Each row is a point on a tangle of strands that fork and nearly touch. The rows are in no order.
Two points are linked if the straight distance between their rows is under 109. Some points are linked to none.
k_504: -49 -33 30 27 -32 -7 2 -10 -1 -30 18 21 -5 -25 1 -50 -17 43 -27 0 -21 8 30 -7 -8 28 19 22
k_157: 23 -7 24 -24 3 8 -9 22 43 -6 41 -28 -14 5 18 34 49 -19 -16 3 -43 10 4 31 36 37 -31 15
k_281: -10 -18 9 -29 -4 13 25 9 35 -20 36 -19 -28 -8 12 21 47 -24 -19 21 -27 22 31 19 23 11 -16 10
k_878: -11 -23 30 7 -6 -14 21 12 6 4 -9 -27 16 1 -20 -4 -33 35 -15 28 20 4 26 14 -9 3 14 14
k_359: -32 -30 -1 8 -11 -11 -34 -17 -9 -23 28 0 -45 -9 4 -6 42 27 -42 -20 -12 0 10 12 9 22 -7 -1
k_966: -46 -22 -36 -15 15 5 11 -6 0 -14 8 20 4 9 12 36 6 -28 16 39 10 -8 -3 9 21 -17 -14 -10
k_531: -3 -27 34 22 9 -14 -34 5 49 -18 41 -39 15 10 -19 -6 7 18 1 6 -10 16 -23 30 11 25 -13 34
k_709: 10 38 -25 48 20 28 -29 -32 4 -5 20 -59 42 24 12 -10 -22 -20 -26 -8 26 -17 -54 9 67 31 -53 1
k_804: -10 -16 23 19 -37 -14 3 7 -7 17 -37 39 0 0 9 -35 -36 30 -28 -15 -12 -23 40 -52 -62 -28 35 5
k_903: 42 7 16 -39 -25 10 48 -2 3 31 20 -11 -54 -13 -18 58 31 -22 -13 31 -14 47 27 32 36 -15 15 9
k_638: -29 -2 -4 2 23 5 8 8 -38 -47 6 29 -16 -3 7 -53 42 -7 8 -20 -23 -3 -24 -11 -53 38 11 17
k_625: -17 10 -32 -8 18 2 -21 -28 -58 -11 20 -22 9 12 25 64 9 -27 17 20 34 10 -13 2 58 2 -54 -3
k_602: 19 39 -12 1 -35 0 2 -37 35 36 -38 32 -32 0 -22 -31 -5 46 -28 9 -8 -23 57 -40 -25 -30 16 -52
k_710: -6 26 18 0 -1 -5 6 -15 12 22 10 12 -26 -1 -30 -34 25 37 16 -8 -16 -39 11 15 -49 40 0 6
k_419: -26 -13 30 21 -19 -12 15 -11 35 3 -3 -4 -4 -19 -25 -41 -27 41 -31 18 -16 17 42 -10 -28 4 24 12
k_210: -5 -4 -7 24 7 19 16 15 -62 20 -27 46 55 43 33 -12 -30 -6 33 2 10 -35 -39 -11 -10 9 -18 0
k_202: -16 -8 -43 13 10 8 -30 -51 -30 -27 18 -19 2 12 40 37 38 -45 -2 9 33 20 -4 -12 39 -8 -80 -4
k_766: -11 12 -21 58 15 23 -18 -34 -67 -31 -6 5 34 28 41 -61 28 -29 -4 -26 11 -13 -54 -12 6 39 -54 13
k_218: -6 -19 26 -37 -26 15 39 21 53 4 28 1 -23 -8 15 0 9 0 -26 26 -37 14 61 10 18 6 -1 -16
k_832: 43 23 23 -14 -26 -22 -9 -1 10 47 -43 -7 -11 6 -33 -5 -26 46 16 5 25 -12 7 14 -72 -18 21 -19
k_651: 12 -4 -13 -54 1 -4 1 27 6 32 -26 -1 2 0 -9 51 -22 -25 45 37 18 35 -2 23 2 -37 -6 -24
k_65: 59 38 37 -42 -39 -5 -18 41 50 52 -47 -35 -18 -13 -11 15 -18 19 7 9 -2 7 64 -9 -8 -34 -16 -24
k_828: -7 8 -5 -11 -14 6 37 -28 38 -22 21 5 -69 -33 -29 -28 45 -12 -51 23 -35 52 46 -15 28 -6 12 -22
k_917: -11 -35 27 25 -27 -6 -5 25 -20 14 -33 44 40 14 37 -28 -43 12 15 -22 -2 -33 11 -30 -51 -22 4 29
k_223: -29 -10 -6 7 3 2 -19 7 -65 -70 1 16 -21 -29 28 -63 50 -3 -5 -42 -17 10 -38 -19 -25 29 -5 21
k_702: 2 -31 -25 0 -11 -11 13 -37 -35 -15 29 -10 -43 -15 4 53 30 -34 -18 16 40 21 18 13 65 -40 -15 3
k_783: 71 29 42 -47 -4 16 11 70 60 50 -12 -14 -2 -7 -15 40 -2 -17 46 18 -22 36 12 29 21 -7 -8 -5
k_374: 72 30 40 -45 -46 15 6 45 57 67 -36 -7 -24 -23 -16 31 -1 2 30 19 -19 28 44 16 14 -24 -13 -19
k_852: -9 4 -25 18 4 -23 24 -46 -2 -4 16 41 -57 -7 -46 -5 0 21 -54 -1 -4 -5 14 -12 11 -19 53 -30
k_526: 0 13 0 11 -25 -10 12 -19 15 20 -21 48 -23 1 -5 -36 -34 44 -46 -14 -22 -19 47 -58 -32 -23 46 -43
k_932: -14 -22 -13 10 5 -15 5 -20 -73 -8 4 1 -19 13 -11 27 12 19 -12 7 36 -11 -16 21 -2 2 13 4
k_705: -22 -36 -43 31 -2 -7 -32 -39 -47 -41 8 8 -35 -26 26 18 41 -2 -35 -44 47 -12 7 -20 32 -18 -17 -10
k_74: 12 -16 13 12 -5 -11 27 10 -55 30 -33 48 0 12 -15 6 -6 11 18 -8 1 -32 -18 4 -60 -12 37 14
k_983: 17 2 1 54 29 10 9 -14 -42 2 8 0 76 17 2 -54 -12 -42 14 -26 -20 -31 -70 8 0 27 1 42
k_636: 5 -1 25 -14 0 -17 -19 29 -26 34 -30 -3 26 6 -21 21 -42 39 43 10 22 7 -31 39 -10 9 15 -6
k_585: 41 51 -26 -15 -21 -5 29 -44 42 52 -30 21 -35 -6 -32 9 -9 20 -27 16 -10 2 54 -35 24 -50 31 -58
k_196: -26 1 9 4 -3 8 28 11 -4 -25 -22 50 -16 -20 -8 -72 20 10 5 -13 -26 -14 8 -21 -73 9 30 10
k_819: -37 -17 -22 24 4 20 -33 -22 -19 -52 -15 -43 19 -23 63 -9 50 -5 -18 -37 32 -3 -6 -12 25 14 -50 -1
k_308: 8 5 27 14 17 -13 -26 40 44 23 -5 -24 76 17 3 -8 -66 11 34 -29 15 -16 -17 -27 -19 -18 19 30
k_71: -23 -12 -4 42 1 17 -19 -13 -70 -65 -6 12 25 -10 60 -69 39 -19 2 -47 -4 -10 -40 -13 -4 33 -20 22
k_229: 4 19 7 37 23 11 -20 -6 18 17 17 -35 73 16 -16 -6 -59 0 29 -7 14 -19 -76 21 38 13 14 30
k_564: 7 -21 10 37 13 6 32 -2 -50 -10 -10 33 54 8 6 -45 20 -44 19 -17 -42 -20 -51 2 -34 18 0 46
k_747: -4 23 -15 -13 42 5 -12 18 22 19 4 -12 38 29 -11 6 -26 -7 24 10 -10 -16 -52 12 -31 18 8 -1
k_549: 9 -3 -6 -1 -22 -24 15 -55 23 16 18 14 -59 -18 -47 23 16 7 -45 20 -12 28 17 30 40 -30 43 -21
k_704: 20 -24 46 -14 -17 -13 4 41 39 26 -9 -25 27 -6 -10 23 -49 20 9 31 5 22 23 25 19 -15 -5 9
k_911: 9 19 -3 -19 15 1 -29 13 -35 12 -15 -29 19 -3 -17 51 -22 12 43 18 20 27 -52 58 38 23 -5 -8
k_788: -52 -23 -29 -5 14 -1 11 -2 -28 -79 20 36 -43 -15 4 -20 30 -16 -12 7 15 18 9 -25 -6 0 7 -18
k_451: -14 -4 31 7 23 -5 -18 23 71 -9 41 -16 32 10 -8 -21 -16 23 17 -13 -27 -10 -10 3 -10 34 0 21
k_431: -9 -30 -46 18 4 -18 -22 -38 -30 -65 27 8 -62 -36 5 4 29 -8 -59 -34 21 18 30 -34 34 -22 9 -21
k_890: -69 -16 -32 0 17 12 4 -11 -18 -65 0 14 -5 -9 26 -8 34 -21 0 10 6 -5 -10 -10 12 2 -4 3
k_87: 1 -34 -19 -2 -6 17 -12 -17 1 -28 21 -41 -2 -3 48 34 57 -46 -17 0 8 31 7 9 61 -10 -67 19
k_169: 13 -30 9 23 0 9 39 9 -47 3 -19 64 20 16 1 -25 21 -31 24 -17 -40 -28 -29 -9 -64 1 15 24
k_843: 46 17 -3 -15 -28 -8 47 -53 19 35 24 -1 -67 -17 -38 43 18 -26 -37 24 -14 48 18 29 52 -36 43 -10
k_412: 19 18 12 37 24 7 -9 25 3 33 2 -7 94 23 0 -23 -82 -6 39 -32 9 -23 -53 -20 4 -4 26 33
k_663: 12 -4 19 -8 -22 -21 2 3 -35 34 -45 21 6 7 -19 13 -36 31 25 8 28 -11 -22 30 -55 -22 36 -6
k_398: -4 22 -24 17 29 14 6 -6 -81 14 -15 7 42 37 13 6 -22 -12 31 10 27 -23 -53 10 14 28 -18 8
k_232: 41 19 40 -26 -13 -19 -55 68 58 30 -41 -40 38 -8 -9 31 -51 5 46 -16 8 27 -4 6 6 -36 2 -9
k_45: 26 -39 -14 0 -23 14 1 -25 -23 -1 29 -32 -36 -12 24 57 55 -45 -24 4 18 43 13 24 54 -27 -35 22
k_88: -26 11 -34 -4 52 9 -11 6 8 -30 32 -25 28 20 7 -1 2 -24 -1 6 -6 -6 -35 3 -8 36 -12 9
k_544: 17 30 24 -9 -11 -10 -20 28 54 17 -16 -8 12 7 8 -49 -16 27 24 -30 -5 -46 43 -39 -72 1 -6 1
k_838: -16 3 -15 13 0 5 36 -10 -9 -16 -19 76 -47 -9 -19 -34 21 1 -9 -16 -10 -21 14 -38 -65 -14 48 -14
k_110: -10 11 14 -38 -22 -8 14 15 28 37 -37 21 -17 -21 -15 32 -19 23 -2 9 -9 -18 41 -1 -4 -27 28 -22
k_172: -14 10 29 6 5 -2 -2 22 54 -5 9 9 27 -5 11 -54 -22 16 36 -34 -25 -32 18 -22 -60 32 13 23
k_404: -5 -23 -35 -7 7 -19 17 -32 -29 -36 54 2 -61 -23 -2 36 20 -28 -46 -2 15 18 48 -22 47 -18 14 -13
k_408: 38 22 10 -32 -27 6 50 -11 33 63 -7 6 -28 -5 -18 8 -8 7 -41 23 -32 36 62 -19 33 -34 25 -44
k_899: 2 -31 22 26 7 -2 -42 -2 24 -32 22 -68 16 0 8 8 31 6 -21 -12 5 15 -20 23 29 22 -40 30
k_519: 3 -1 -6 -7 2 -26 4 -27 -34 4 11 -9 -37 11 -40 19 17 18 1 24 29 5 -7 31 -42 4 21 -4
k_701: 9 25 -9 -24 33 6 -14 46 -5 42 -18 13 44 28 7 -3 -38 -2 31 -19 -18 -33 -35 -9 -40 14 9 -4
k_913: -33 -17 -14 -17 3 -4 21 14 -8 3 -17 39 -16 0 -1 29 -12 8 2 17 18 -23 16 -9 -10 -31 25 -18
k_288: 11 36 -31 53 25 27 -21 -20 11 -1 40 -54 45 20 -24 -16 -42 -24 -21 -6 19 -18 -77 4 56 13 5 1
k_798: 26 36 26 -23 -26 -12 -14 27 49 25 -35 -28 -1 -4 -5 -15 -31 30 -13 -6 -4 -25 70 -35 -42 -17 -6 -16
k_529: 30 -2 6 -50 -4 12 39 26 -4 22 3 -19 -14 -10 -8 64 2 -37 34 38 9 52 5 41 33 -16 -3 6
k_606: -32 -25 -48 21 1 14 -46 -28 -45 -58 -9 4 -8 -28 58 -11 53 -6 -16 -57 32 11 -17 -34 5 3 -48 -10
k_468: -33 -16 24 29 9 -1 0 5 -25 -14 7 -1 38 11 21 -24 -16 17 13 -15 -4 -32 -10 8 -9 34 2 42
k_314: 46 21 33 -35 14 8 2 38 75 21 33 -22 3 10 -16 37 14 -2 24 18 -34 7 0 28 31 28 -19 1
k_38: 18 -3 36 -1 -4 -19 -30 51 45 27 -14 -34 66 1 1 20 -78 26 44 -7 26 12 -2 0 9 -21 2 19
k_659: 33 24 3 -26 -13 -16 13 -20 18 33 -6 -11 -36 4 -42 7 -3 32 9 37 24 8 19 26 -54 -1 4 -31
k_211: -35 -2 -23 -22 4 -6 17 -15 27 -40 18 32 -63 -23 -30 -27 42 -10 -14 23 -9 31 25 -18 -7 -5 1 -21
k_466: -21 1 -30 28 9 -12 29 -22 -13 -45 8 69 -62 -16 -25 -30 7 11 -43 -22 -13 -13 12 -31 -11 -9 68 -25
k_773: 9 -4 3 4 5 11 -11 45 -35 28 -39 32 62 30 40 -15 -50 -4 26 -28 -15 -42 -24 -24 -38 -10 2 11
k_812: -18 0 -31 11 27 0 -15 -23 -81 -15 8 -11 4 20 18 36 16 -4 7 -3 34 -17 -29 6 4 17 -20 16
k_851: 9 -2 4 -5 24 11 -8 16 27 3 16 -43 39 21 7 31 -11 -19 5 30 0 8 -34 31 64 17 -31 9
k_546: -13 18 -28 45 26 16 -35 -33 -31 -22 10 -38 38 34 29 -28 8 -17 -11 -10 26 -14 -46 -4 32 38 -62 3
k_700: -48 -4 -37 -15 31 19 -22 0 6 -67 23 -20 0 -7 28 -8 39 -38 -5 7 -13 18 -17 -3 6 24 -27 6
k_900: 41 34 -3 -65 7 -2 -15 42 38 41 -28 -22 1 2 -21 50 -15 -14 59 22 0 31 -7 26 -7 -15 -8 -37
k_111: -24 10 10 -31 -20 5 32 3 51 8 -1 25 -26 -22 1 -1 4 26 -11 12 -32 -24 60 -4 3 7 21 -26

Follow the links from the first point to the second, and from the first to the third. Name the last point that the two ways share.
k_804 / k_606 / k_843 => k_773
k_544 / k_211 / k_804 => k_890
k_519 / k_828 / k_804 => k_773
k_852 / k_890 / k_899 => k_783
k_531 / k_651 / k_700 => k_783
k_832 / k_374 / k_702 => k_812

A fork is a point with three links. Follow the links from the first point to the second and name the forks in between, in order.
k_314 / k_71 => k_783
k_747 / k_606 => k_773 > k_812
k_157 / k_700 => k_890
k_431 / k_519 => k_812
k_932 / k_211 => k_812 > k_773 > k_890
k_983 / k_747 => k_663 > k_812 > k_773
k_223 / k_504 => k_38
k_788 / k_408 => k_890 > k_773
k_45 / k_701 => k_812 > k_773
